Each row is a point on a landscape with many valleys, with its height.
A ball rolls from a point to the lowest of its 2 nearest points, and stops where none of them is lower. Distance is the straight distance between rows; heights are no part of it.
Vid height 7.08: [ 17  32  22  12 -16 -13 -38  17  14 -29  20   4  12  35 -13   2   1  32
  -3  22   5  11  40  -3 -29  21  -7  -4 -16  -7  -4  10  -4 -25 -14  -7]
Zema height 6.19: [ 24  41  -4  34  -9  20  -9 -29  11  30   5  27   0 -12  11 -16 -11  27
   0 -16  -3   3  -1  -9 -21  -2 -20  -8 -12 -16 -22  51   8 -12   0  18]
zodu height 5.41: [ 19  54 -20 -20  28  17   2   6  -6   4 -36   5 -19  13 -20   3  26  14
  -9 -23  16  16  18   3 -27  -7 -19  19   2  13 -20  13  16  -6 -25  12]
gopad height 2.15: [  0 -46 -42  15  -5  -8  -6  -5   0  28   3 -13 -26  -2  -7 -45  22   1
  -7  13   4   5  20 -11   4  -1  -1 -15   5  27   9 -27  16   7   8  -3]
Sakep height 2.96: [-31 -21  30  17 -21 -10  35 -26  34 -25  30  -2 -14 -23  12  -6 -26 -47
   5  -7 -20 -13   0  -5  34  -5  26  23   2   1  21 -11 -16  19   8 -25]
buv height 3.93: [ 26 -12  -5   7   4 -11   6 -24  20   3  12  30   3  -1  -4  -3 -26  -5
  30 -13   8 -20  -6 -21  18 -17  11 -11  -6 -24  10   1  12  26   5 -15]
pob height 5.29: [ 27   9   4   9  -9  -2 -12 -45  -4  33  25 -23  12  15  30 -25 -50  30
 -13   0  14  -1  27   8 -17   7   5 -28  16  -3   2  20  27 -17 -12  13]
sosog height 2.51: [  5  -1   9  -7   7  30 -18  10  28  -2 -39  45  -6 -28   2  17  14 -15
  31   7 -15 -12  -5 -11 -15  18   7 -12  -9  -4 -28 -20  -9   8  10  10]
zile height 2.75: [ 25 -24 -22 -27  -6   4  14  -7 -10  13  -7   5   8  30  16 -17  -5  12
 -15  12  10 -35 -12   6  21  21  10 -20  27  -8  35 -38  12  10  28  -1]
feno height 3.79: [ 10  -8 -11 -23  13  -4  31   0  -3 -11  -6  -3  -7  10  -3   9   7  -8
 -18  -1  10  26  -1  -2 -16  22 -15  43  -9  22  12   8   2   8  -6 -45]
paf height 7.91: [ 34  -1  12 -44 -16   8  57   4  15   9  14   1  30 -19 -12  26 -43  11
 -21  -9  17 -27 -10   6   9 -25 -13   2 -12 -15   3   3  24  18  23  10]
tadiv height 4.95: [-29  -8 -35   0 -22  10   6  49   1  -1 -36  -8  -7  -8  13  -1   5  15
 -20  -8  -4   5   1  17  21 -19 -34  30 -28  11   4  -6  16  -9   3   1]
gulil height 5.79: [ 12  40   7 -13  19  37  18 -16  14   8 -42  12 -20 -25 -41  16   6 -15
  -5 -12   8   2 -31   9 -27   8 -16  20  10  21  -9  20  11 -10 -24  13]
Vufal height 1.85: [ 11  19  23 -28  -4  14  11   6   7 -16 -23  21   6 -33   5  34 -18 -23
   8  -7  -5 -35 -16 -10  -5 -11  26 -27  -8  -7   3  -1  -8  13   1  33]
nisi height 4.25: [ 17  -9   8  11  11  -7  29 -35  20   1   5  18  -9 -13  -6   7 -22 -31
   8  -5  16  -9  -2 -22 -12  -1  13  24  -3  -9   6   5  -2  32   0 -15]
zise height 5.09: [ -2  17  14  -2  23   0  12 -41 -24   0   6 -22   0   1   9   3 -17 -31
 -13 -12  16   7   9  -6   0   1   7  18   6   7  13  28   5   1 -13 -15]
Tar height 2.79: [-12 -26   2  21 -25  -8 -30  19   9 -13  -3 -12  -9  37  27 -34  -1   5
   3  16  -9  16  26 -11  -6  18  12   0  10  12  26 -17 -11   6  14   5]
savi height 2.86: [-37 -15   5  22  -8  19  15  21  15  -7  12   7  -6 -20  11   8  18 -31
 -11   7 -10  16 -11   7  20  -3  -6  36 -44  14   2   7  -9  -5  22 -22]
Sala height 2.57: [-19 -25  40  35 -19  11  16  22  20 -19  33  10   9 -29  25  16   2 -18
 -18  14   3   4   0  28  26  -7   6  21 -54  13 -13   0 -13   7  32 -12]
vez height 2.05: [  8   4  -1   1  -2   0 -29   3 -16  -3 -17  11  12 -24 -51  20  20  15
  13  -8  18   0 -22   0 -21  -9 -18 -15  12 -28 -18 -10  -5  21 -10  45]
motot height 3.35: [ -8  10  25   3  17  -8  15  -4  -5 -13  17  -8 -12  23  10  20  -5 -15
  14   3 -17   6  -1   8  15   5  13  21 -15   1  -7  19 -16 -11  -8 -51]
firo height 4.84: [ -8   0   7  -2  20  13   7 -36 -19  -8  11  -5 -29  -9 -27   0 -11 -42
   9  -7  22  21  -2   5  -8   7  -4  22   4   4  26  40  21  21 -18 -29]
Mupe height 4.67: [ -4  21  -6   6 -23  -5 -27 -15  11  -9  12   6  12   7 -15  -4 -17   2
  12   5   4  -9  -5  -6   3  11   9 -55 -23 -16  17   8  -6  -8 -25  15]
nug height 2.58: [ -9   7   0  16 -11   2   5 -44  30  12   0   8 -26  -2  24 -31 -41 -23
   3   9 -12   3  -2 -26 -12  26  20  14   1  15  16  12  -8  12 -16 -18]
nuza height 7.85: [ 26  -3  14 -52 -11 -11  64  21  10  -3  22  11  22 -15  -7  51 -22  19
 -10  -2  11 -20 -10  13  10 -14   5  17  -6   1   1  19  17   5  25 -26]
Lagok height 3.21: [-20   2  -5   0   2 -33 -24  -8 -22 -31  -6 -15  -7  27  27 -24  -8  -8
  19  -7 -18 -29   4 -12  19 -13  45 -22  30 -14  25 -22 -29   1   3  -2]
maf height 1.55: [  1  23  18 -20 -11  10   4  21   9 -39 -20  35   0 -47   4  37   4 -11
  11  -5 -12 -16   2  -4  -7  -6   6 -11 -41 -16 -20  14  -8 -16  -1  31]
fugit height 4.55: [  3   4  -1  11  15  14  28 -38  -8  -9   9  18 -21 -22 -28  11 -25 -40
  -4 -15  25   2 -16 -24 -24  11  -3  25 -18   6  36  15  10  29 -18 -22]
dat height 5.93: [ 10   2  -1  17  -4   0 -13 -27  -6  22  14  15   2 -20  18 -12 -19  11
  25 -21 -10 -12 -16  -8 -14 -23  -1  -8  21 -26 -14  41  10   1  -6  30]
gafes height 2.91: [-24 -11   7   8   1 -37   1  29 -19 -31  18 -24 -15  18  28   5  -3   9
 -14  -6   0   3  -3  36  38 -27  14  13  -7  -6  15   6 -19   5  29 -17]
Dig height 1.05: [-15 -10   6  -6   0  12 -14  26   0   7   3 -25  14   9 -12 -12  41 -20
 -27  28  17  12  -3  12  16  -5   5 -24 -10  16  -4 -28  -2  -5  -5 -12]
tef height 1.31: [-10 -10  12 -29  22  -9  17  25  -8  -1  -1 -22   1   6   7  29  -5   6
   4   9 -19  27  -2  30  19  15   1  46  15  10 -16   0 -16  -6  28 -27]
Birir height 5.17: [ 14  10 -20 -36  10 -13   1  29 -32 -15  -4 -29  -2  32 -27 -10  28  29
 -27  -8  14  13  16  20 -12   1 -26   2  -4   5  -4  -2  21 -21 -12  -6]
funog height 7.73: [ 23   2  -9 -43  -1 -12  33  39 -15 -13  20   9  30   8   3  28  13  23
 -13  29  -4  -3 -10  15  -8  23  11  -1  -1  -7   0 -23 -15   5   9 -43]
ninu height 2.17: [-15  13  -7  38   8  -3 -16 -33   1   3  -5  -1 -28  -4  34 -27 -40 -21
  -6   8 -16  -2  17 -22 -28  15  27  23   9  17  29  15  17  -4 -18 -13]
Tibu height 3.41: [ -9  16 -14  13  11  23 -20 -10  32  18 -18  21   1   9  13  -1   9   7
  36 -16 -36  19   2  -3  31   8 -20  15 -10 -12 -21  15  -7  -8  17 -14]
funu height 2.95: [  8  -1  -5  -1  -7  -2 -18  27   4   2 -21 -10  -6  52  30 -31   4   9
  -8  12  -6   0  28  -8   0  30   9   6  -3  20  13  -5   0  -3   8 -17]
Dinen height 2.78: [  4  -4  18  13  14   6 -16  12  27  13 -18  19  -3   6  -7  19  32  -3
  10 -17 -16  33  13  -4  -9  24 -14  42  -2  -6 -32   4 -23  20  22 -14]
navav height 2.56: [ 10 -41 -30 -36  -3  -5  10 -29  -2  28  13 -14  -4  25  -6 -16  -4  10
 -25   0  12  -8 -17  13   2  14   1 -25  57   9  30 -27 -11   2  24  20]
vop height 2.52: [-17 -26  30  26   3  10  24 -16  26  -4  10  11 -18 -36 -16   4   0 -58
  25  12 -23 -11 -10   0  32 -18  24  25  15  13  -2 -27 -16  23  16 -19]
Vepo height 3.40: [-10 -22 -40   1   2 -31 -25 -22 -13 -19  -5   5 -16  19   7 -39 -10  10
  32  -4 -23 -21   3 -10  23 -13  20 -15  22 -14  24 -10 -19   1  -1  -8]
zit height 1.56: [ -6  -1  33 -33   1   7  36  21  17  -8   7   0   5 -12  -9  58  -1   4
   9  10 -24  22 -15  29  -1  25   0  30  -8   9 -25  20 -17  -7  10 -32]
Denab height 3.12: [-16   0   2  -7   7 -20   9  26 -24  -8  10  -6  -2   3  18  10  18  -9
   8  -4  -5  11 -10  19  27 -18  11  23 -28 -11  -2   2 -19   0   8 -46]
Rilab height 3.15: [-17   4  -6  18   4  -4  -2  20   0   4  12  -7   8  -8   8  -4  28  -9
  -7  -2  -6  28   3   4  38 -22 -19  14 -40  -7  -4   2   2  -8  11 -43]
serok height 4.45: [ 14  26   3  -1 -20   9 -10   9   0 -13   7   8  19   1  -6   5  -8  14
   0   4   6 -22   3 -11  11  -7  -9 -33 -28 -23  -5   2  22 -15 -23  14]
tureg height 3.77: [ -2  31  10  33  23   8 -26  -5   2  19 -21  -1 -20  30  29  -6  13 -10
  16  -7 -13   2  21 -20 -25  11  14   1  24  11 -18  15 -11   3 -17  18]
dos height 7.48: [-15  12 -33 -42  -2 -20   6  25  -1  -9   6  -3  16  12 -73  24  14  38
 -15  18  11  13  -6  17  -1  14 -17   6 -10   9   1 -36 -10 -22 -14 -11]
biner height 5.49: [ 23  12  25   5 -12   6  15 -43   5  38   6  -7  -2   5  28 -14 -42  27
 -15 -15   5   0   2   5 -20  13   0   1  29   2 -22  24  23  -1  -6  19]
nif height 3.03: [  0  -2  -4   7   2   1 -21 -18 -24  -6  -5 -24  -4  31  39 -24 -17  -9
  10   5  -5 -33   9 -15  15   5  38 -32  31  -3  27 -14 -12  -8 -18  17]
Vul height 6.59: [  4  19  13  35 -11  32 -17   2  13   5  38 -10  29 -12 -16  -5  22  21
  -4  11   4  12  17   1   5 -16 -30  -5 -20   2  -9   4  29 -20 -15  43]
zil height 3.85: [ -4 -23 -21  28   4 -33 -10 -33 -15  -5   2  -3  -9   1  16 -21 -15  13
  18 -28 -20   3   9  17   5 -32  -7  32  53 -17 -22  19 -11  -3   6  19]
lif height 4.90: [ -8  -1 -32 -18   8  -5  -8 -12 -23  22 -11 -13 -11   8   4 -23  18 -10
  -5 -14   4  17  -1   4  23 -18 -10 -32   6 -10   4   2  20 -17   2   4]
lage height 1.36: [-15  -1  25   1  30  24  -3  24  -5  18 -26 -23   5  -8   6  25  36 -23
  10  17 -11  22  -6  17  11   0  12  14  15  31 -34 -12  -2   1   9  19]
Vuf height 2.49: [ 19  16 -10   7   0   4 -11 -16 -27  -9 -16   5   0 -15  15   4 -32  12
   6  -9  15 -36  -3 -14 -44   0  12 -17  16  -6   5   1  16  12 -20  37]
nedo height 1.17: [-20 -35 -15  36  -5  -3   3 -21  -7  17  26  -2 -18   5  41 -51 -36   9
  -3  -3 -12 -26   1   6  11 -19  -7 -14  28  18  -3   5  28 -18  -8  -1]
dor height 5.27: [ 20  27  -8 -28   7   6  10  13 -15   0 -24 -25   2  26   7   3  21  10
 -28  -5  14   3  11   3 -36  11  -7   1  -2   4 -11  -7   9 -14  -6  -4]
Rul height 2.11: [-24 -30 -28  -4 -17  -9   1 -20 -11   6   6 -36   3   4 -26  -5  15  -3
 -36   1  17  13  -8  21  11 -11   2 -36  12   6  24 -10  -1 -25  11  30]
Zeza height 1.64: [-22 -13  13  15  12  18 -27  30  -7   3 -25 -14  -2 -17  23  12  20 -17
  28  17 -17 -10 -14  15  28 -14  17  -6  28  14 -20 -17 -14  -4  16  36]
susi height 7.55: [ -6  -1 -16 -48   0 -33  16  17 -27 -21  29 -12  21  10 -55  24  25  33
 -14  14  16   2 -13   9 -14  -8 -10 -11   8  -7  16 -39 -21 -10 -19 -20]
kot height 3.57: [  2   6 -24  10 -15  23 -33  -1  25  17  -2  20  15 -12  -5  -7   9  22
  31   3 -20   7 -11   7  23  -1 -19 -14  -5 -14 -17  13   6 -10  11  21]
Gova height 2.30: [-12 -19  47  22 -23  -8   8  28  -1 -23  34  -8  28 -24  13  28  16 -12
 -21   7   9  11  -6  18  11 -22   8   0 -32  -3  -4  -3 -14  14  29   9]
Fomus height 2.14: [-14 -26   7   8   2  -2  15 -25  28  20 -11   6 -13  -7  -4  -4   1 -35
   7   0 -21   7  -4 -23  28 -11   7  27  13   4 -17 -21 -20  31  25 -34]
nur height 5.05: [ 11   7 -30 -37   7 -20   3  -5 -41  -4  -1 -28   0  13  -6  -4   5  12
 -15 -25  26  -1   7   8  13 -16  -9 -22  -7 -14   4  15  22 -10   0   1]
repat height 3.34: [-11   6  24  -2  -2 -10  -6  48  -2 -37  -9   9   9  -2  14  37  34   2
  -1   4   1   6   3 -10 -36  18   8  12 -18  -4 -10  -8 -35  12   6  -8]
Kam height 1.35: [-27 -28  16  14  -1  -8 -10  13 -16   1  18 -34  24  -7 -12  -6  39 -15
 -49  14  32  19   6   1  -2 -20 -13 -22 -17  13  13 -21  -1  11   1   5]
Bifu height 4.89: [ -7  16 -17   6 -39   3 -23 -27  17   3  17  -5  10  12 -16 -14 -26  33
   0   3  12  -5  -7  -2 -19  13 -10 -31  -6 -13  10  23  -3 -22 -19  31]
gor height 3.26: [-25 -30 -22   8 -28  -6 -31  -5  19   8  16  25  -6   0  11 -14 -16  26
  35  -2 -26  13 -15  12  13   9  -1 -22  18 -13  -6   9 -14 -22  11  31]
sina height 7.68: [ 13  -2 -15 -55   8  -6  15  24 -14  10   6 -11  19  18 -11  12  19  18
 -20   1   3  11  -9   5   5   9   0 -21   5 -15  -7 -28 -12  11   7 -52]
bepad height 2.10: [ 18  17  -4 -34 -19   9  19  -5   9 -15 -17  11  11  -5  35  10 -32  -8
  -2 -21  -5 -34 -12 -30   0  15  24 -23   1 -17  20   1  -4   6   9  10]
sodem height 1.38: [ 11 -28 -22  21  24  -8  15 -19  11  42   0  21 -23 -27 -11 -36  -4 -19
  12   3  -8  -1  -4  -2   6 -24  -4  27  12  17 -14 -12  23  24  17  -7]
bunav height 2.68: [-13 -10  22  24  11 -39 -10  -3 -39 -22  16 -27  -4  12  18   0   3   2
   4 -15   5  19  17  12  19 -23  -5   9   4  -6   7  13  -6  -1  14   1]
vof height 2.04: [  5 -15  37 -12 -17  -4  12  28 -13 -30  18   1  34 -15  -4  24   1   4
 -18  12  22  -9  -1   3 -11  -6   3 -14   1  -5   9 -21   2  16  13  26]
sibip height 1.54: [ -8   9  22 -24  -9   3   1  44 -20 -38  -6  17  17 -47 -37  39  24  -6
   5  11  -5 -19 -16  19   8 -33 -13  -8 -22 -15  -8 -14   4   4  -6  25]
Vor height 1.95: [-22 -24  11  39  -8  -2 -21  12 -16 -16  -7 -18 -20 -12  28   0  20 -18
  25   8 -14 -10  -6   3  13 -18  25  -4  -5   4   6  -9 -20   6  16  27]
rom height 2.26: [ 20   0  11  -4  -8  -2 -13   1 -28 -20 -11  -7  19  -7   1  12 -10   7
 -13 -11  32 -16   3 -19 -26   8  -3 -15   4 -19  16 -11  11  21  -7  26]
vov height 4.11: [  7  11  -6 -29   5  19  38  26  -5   6 -10  24  18 -26 -27  28  -1 -25
 -13   8  -1 -15 -22  -7  10  -5  -9  12 -18  -1   2 -16  12   8  -8 -33]
sopo height 4.82: [ -6   8 -36   9   6   5   4  31  -8 -14 -21   4  -6  -1   5 -13   1  -3
 -24  -6   9  -2  16  -4   6 -25 -27  19 -35  13  20  -3  24 -16 -20 -20]
Dodu height 2.77: [ 22  22  -6  -4  19  10   3 -29 -24   5  -6 -24   1   3  38  -8 -22  -3
   2  -9  14 -42   4 -18  -8   5  22 -46  11  -5  22  -5   6  -1 -14  15]
zuze height 7.20: [ 32  25  11   1   6 -10 -14   9   4  -5  26  -1  10  28 -15 -15   4  27
 -12   2  25  12  24  -5 -18  15 -21  -3 -15 -14 -12  13  20  -5 -14 -24]
Buz height 1.78: [  2 -31 -18   9   6   3  -8  -1  19  38  -8   9  -5  -4  -4 -37  19 -13
  10   7 -20  12  -2 -11  12 -14   3   8  11   0 -15 -22   4  18   7 -18]
Foge height 7.79: [ 32 -15  -7 -52 -10 -23  55  26   5  -9  42  -6  28   3   1  40   1  36
 -14  -1   8  -6  -4  21  -1 -11  -4  -4   7 -21  -2  -1  -1   6  21 -44]
viku height 5.30: [ 25  30  16 -18  24  -3  31 -35 -11  -5   4  -6  -9  12  10  14 -38  -7
  12 -21   1 -22   0  -6  -3  -1  22   3  19  -6   0  25   8   5  -7   2]
rega height 3.17: [  2  -2   5   3  -2 -14   3  55  -9 -25   1   0  21  -7 -16  22  29  16
   1  11   8  12  11   0 -20   2 -26  28 -17   1 -18 -16   3   9   0 -10]
raf height 3.65: [  8 -16 -21   5  -7 -30 -23  -8   6 -19  13  20  -3   8 -16 -13 -25  11
  40  -7   7 -24  -2 -17   9  -7  26 -22   4 -21  27 -12  -6  25   3   1]
Bem height 1.09: [-23 -11  33  -6  27   7   5  35 -11   7  -7 -13   0   0   7  17  10 -13
   9  18 -15  16  -7  29  33  -2  22  23  13  16 -22 -26 -12   8  37 -15]
zuf height 4.68: [-17   3 -29  16  13   8 -28  -2  -4  22  -3 -19  -5   7  -4 -20  31  12
  11   1  -7  17   3  17  25  -4  -2 -30   3  10   0  13   6 -35 -19   9]
ves height 6.41: [ 16  40  -5  24 -17  29 -14 -10  19  14  13  -4  21  -2 -13 -15  22  29
 -17  -8   5  19  19  -7 -17 -10 -39  -1  -6  -2 -23  34  28 -19  -8  26]
sivul height 4.26: [ 11  26 -15 -29  -2  18  21  10  -7   0 -22  18  16  -8  -5  -6  -9   1
 -21  -2  11 -21 -17  -5   1  -4 -17 -12 -24  -9  -2 -19  19  -3 -17   2]
gug height 3.95: [ -6   6 -16 -35   3  11  45  12   4  -3  -3  13   0 -11 -28  19   6 -22
 -33   8  -1  14 -23  13 -15  17 -17  33  -8  11   5   2  12   7 -25 -45]
zesib height 3.53: [ -5  23  26  22  14  -2 -17  28  -4 -11 -27   0  -6  21  20  11  18 -11
   5  -1 -13  11  23 -19 -23  20  13  -3 -12  12 -13  10 -28 -10  -5  -3]
rasug height 7.40: [ -8  15 -37 -38  12   4 -25  14  17   4  -5   9   5   9 -63   3  22  30
  -1   1  15  15   7   7  -3  29 -21  -6   3  -2   3 -30 -18  -3 -13 -12]
sobir height 0.75: [-15 -33   1  -5   8  15 -19  16   5  35 -12 -12   9  -5 -11 -11  20 -13
 -12  26   8   8  -9  11  17  -8   1 -35  23  15  -2 -25  11   6  10  16]
Napek height 4.07: [ -8  12  -3  37   8   0 -47 -13  -1  28  -2  -9  -5  14  14 -23  25  -4
   0  -6   2  22  14 -13 -28   7  -3 -32  14  -7 -10  15 -14  -2 -23  23]
Lesa height 2.36: [ -3 -48 -38 -44   1 -16   8 -27 -18  31   8 -21  -2  10 -29 -13  10  14
 -34   2  18  13  -6  27  -1   5   4 -25  34   5  23 -10   0 -28  30  41]
dukeb height 1.28: [ -8  29  25  -7 -26   3  14  34  -4 -31   2  12  18 -39  -3  31  14   0
   0  -7 -13  -8 -11   4  -4 -22  -3 -18 -34 -20 -22   6 -13  -4 -12   5]
fid height 1.63: [  1   1 -11  38   9  -3   4 -28  -1  31   8   5 -23  -4  41 -45 -45  12
  -3   0  -4 -31   9  -5  -9  -2  10   4  17  17   4   7  27  -3 -20   5]
Nifig height 4.64: [ -4  16 -22  12 -28 -10 -15   6   4 -12   0  18  13  -3   3 -21 -17  11
 -13  -6   9  -9  16 -18  10  -8 -27  -3 -40  -8  16  11  19  -9 -24  -4]
mife height 3.02: [ -9 -12  26  14 -17  -6  27 -47  29 -12  18  -5 -19  -1  12 -24 -42 -42
 -12  -7 -21 -10  15 -21  14   7  17  16  20   3  30   2  -5  17  -6 -31]
regad height 2.29: [ 13   4 -11 -18  13   4  -4   2 -29  17 -37  -4   4 -27 -25  15  18  -6
   4 -33  17  -5 -19  -6 -17 -26 -14  -9  12 -16 -23  13   8  16   3  34]
Relo height 1.77: [-33 -27  -5  15 -16  -9 -14 -25 -15   2  24 -36   1  -4 -10  -8   7 -11
 -33   2  32  18   0  -7 -13 -10  -3 -28  -1  15  29 -10 -18 -11  -9  34]
mig height 2.47: [ -9  -5  14   8  12 -13  -6 -24  23   4 -19  15  -8   7  17 -15   5 -14
  14 -12 -18  11  10 -27  -6  15   2  31  12  -3 -17  -1 -29  17   1 -22]
det height 3.13: [ 19   1   5 -12  10   1  20 -19  20  10  -6  -2  -9  43  27 -30 -12  -6
 -22  12   0   9  18 -12  -5  41  15  31   9  15  11 -10   7   3  10 -30]
bidet height 1.76: [-10  -8  -7 -17  -7  -8  -8  30 -12 -27  -5  23  14 -32 -46  31  16   2
  15   0  14 -21 -14   0  -1 -11 -13  -6  -6 -20  21 -27   4  16   3  28]
gonun height 3.01: [  5  -8  -9  -1  -1  -4 -10  35  18   6  -1  10  18  13 -15   2  30  19
   0  -1   3  38  20  12   1  10 -36  27 -11  -8 -20 -15 -10  19  20 -21]
lako height 5.97: [ -4  34  24   0  11  48  24  -7  -1  10 -19   1  -6 -32 -28  34  -2 -34
  -4   2   2 -12 -20  -5 -12   4  -6   2 -13  13  -9  17  21 -17 -36  15]
Bola height 0.64: [-19 -36 -23  39 -20   7  13   0  -7   4   8   0  -6 -18  32 -20 -27   6
  -9   7  -4 -32 -10  12  29 -21 -16 -30 -12  21  22  -6  35  -9   3   3]
Sak height 4.39: [-14  -3 -13  42   9  10 -42  -2  -7  12  18  -4   7   3  -9 -17  27  -8
  12  14   5  10   3 -15   3  -6   2 -46  -3   3  -2   4  -4 -12 -20  15]
zipo height 5.18: [-27 -10  -4  -8   0   8  16  11   5   5 -49   0 -13 -19   7  21   5 -12
  12  -8 -24  10 -17  -5  -2   7  -4  37   3  12  -5   0 -26   9  16  12]
numit height 2.02: [ 14 -15 -14  40  16   5  14 -40  25  32  19  37 -38 -21   4 -33 -21 -11
  23   6  -1 -11  -9 -10  -8   8  -6  46  12  26  -3  16  20   8  -9 -15]
busad height 5.61: [ 38  46   5  -4  27  37   9 -15  16  27 -25  25 -10 -10 -36  -9  17   5
   7 -13  14  -5 -14   3 -23  -7 -20   8   0   8 -32   7  16  -3 -19  12]
Dolop height 2.32: [-19 -17  13  45   8 -14   0 -15 -22 -11  -9 -16 -12   2  26  -8 -12 -17
  10  -7  -6  -5  12 -19  -5 -28  15  19   6   4  11  10  -9  15   1  15]
paz height 2.20: [  8 -18  22  15   1  17 -11   0  30 -10   8  33  13 -24   7  12  -1 -21
  18  21  -5  -9  -2  -9   2  -2  13  -6 -19  -1 -23 -14  -8   9  17  14]
togiz height 1.83: [ 11  -9  38 -27  12   8  20  24  21  -9   1  20   2 -10   2  41  -4 -13
  14  11 -12  -2  -1   8  10   7   9   9 -12  -2 -30  -1  -4  -3   9  -5]
Mitab height 5.07: [-30   8  -4  -4  -9  19  12  44  -8 -15 -32  -1 -11 -21   6  31  16  -2
   3  -1 -18   8  -9  17   2  -1 -13  43 -23  21  -9   7  -4 -16   9  17]
Lodaz height 5.48: [ 26  24  29   8   2   2  14 -34   1  11 -15  -4  -4   3  14  12 -33  26
  11 -10 -17 -12   4  -3 -18  12  11  10  15  -1 -27  34  13 -13  -3  30]
Fel height 3.10: [ 19  23 -22  19  16  12 -34  -6  26  29 -36  40 -18  16   0 -22   8  15
  40 -11 -22   0  -6 -12 -10  15  -2   2   4 -18 -11   8  -7   9  -1  -6]
demev height 2.93: [ 21 -20   6 -19   3  13  34 -24  15  23  -7  -2   0  17  37 -23 -12 -14
 -21   9   1 -18  -7   2  15  21  17   6  22   8   3 -28   6   6  26 -11]
zasa height 3.00: [-16 -14  -9   3 -32 -21 -36   2  16 -14  -4   2  -4  23  19 -18  -5  22
  17   8 -25  19  11   2  15  15   6  -5   0 -19  10  18 -18  -5  20   2]
muvo height 7.62: [ -1   4  -5 -49 -13 -20  24  12 -22 -10  37 -24  21  12 -26  23  20   8
 -24   2  22   1 -11   0  -6  -3   4 -40   4  -9  18 -27 -33   3   3 -31]
nuto height 7.31: [ 27  11  -7 -20   3 -10 -23  10   8  -8   7   8   2  32 -45  -9  15  36
   3   6  21   9   1   3 -16  33 -12 -13   3 -10   1 -24   6  10  -4  -9]
Sef height 3.62: [-15 -20 -27  17   8 -44 -19 -15 -26 -13  -9   3 -23   5   0 -27  -6   4
  35 -20 -17   3  10   5  20 -37   6   7  27 -18   2   6 -14  -3   7  10]
goso height 5.69: [  4  18  12  15  -3  16  18 -37   4  12  -8  13 -18 -16  13  19 -39  -3
  33 -21 -24 -15 -27  -6 -20  -7   8   9  15  -7 -12  48  -1  -4 -16  36]
Munev height 2.80: [ 15  14 -15   0  18  22 -13   2   9  14 -36  28  -2   0   2  -4 -13 -16
  22   5  -4 -18 -17 -11  -7  24  13 -16   2  -1  -7 -10   6   9 -20   3]
Zum height 6.96: [  8   5  42  24   0  -8 -26   8   0 -16  27 -13   8  26   5  15  -3  19
   8  20  13   5  18   1  -7  24   6 -14  -2   5  -4   3   8 -16 -16  18]
sagad height 5.08: [ 16  20  13  -1 -38   2 -21 -26  10  -3  12 -16  18  12  -3 -10 -38  40
 -30  -4  18   5  19  -6 -30  10  -9 -31  -3 -14  11  13  13 -11 -10  14]
vel height 3.60: [-14   0   8 -19  19 -12  18   2 -17  -5   5 -14 -24  32   8  -2  -1 -12
 -13   4 -12  30   5   3   2  31   3  46   4  19  17  21  -9 -29 -16 -48]
momid height 2.50: [-10 -40 -15  24 -11 -33 -25 -19   5   6  16 -29 -24  35  -3 -41   9   5
  -9  12  -2  12  23  -6 -13  14   7 -16  29  29  26 -21 -13  -1  13   5]
Ruv height 6.80: [  8  13  33  29   2   6 -32  16  -6 -19  36 -19  21   3 -20  22  14  13
  13  18   7  13  15  13   7  -8  -8   1 -27  13 -11  23   3 -39 -15  25]

For each start below, name the point where the ball stops.
Tibu => Bem
muvo => Lodaz
zile => sobir
gafes => Bem
Ruv => Lodaz
zise => vof
sivul => Denab
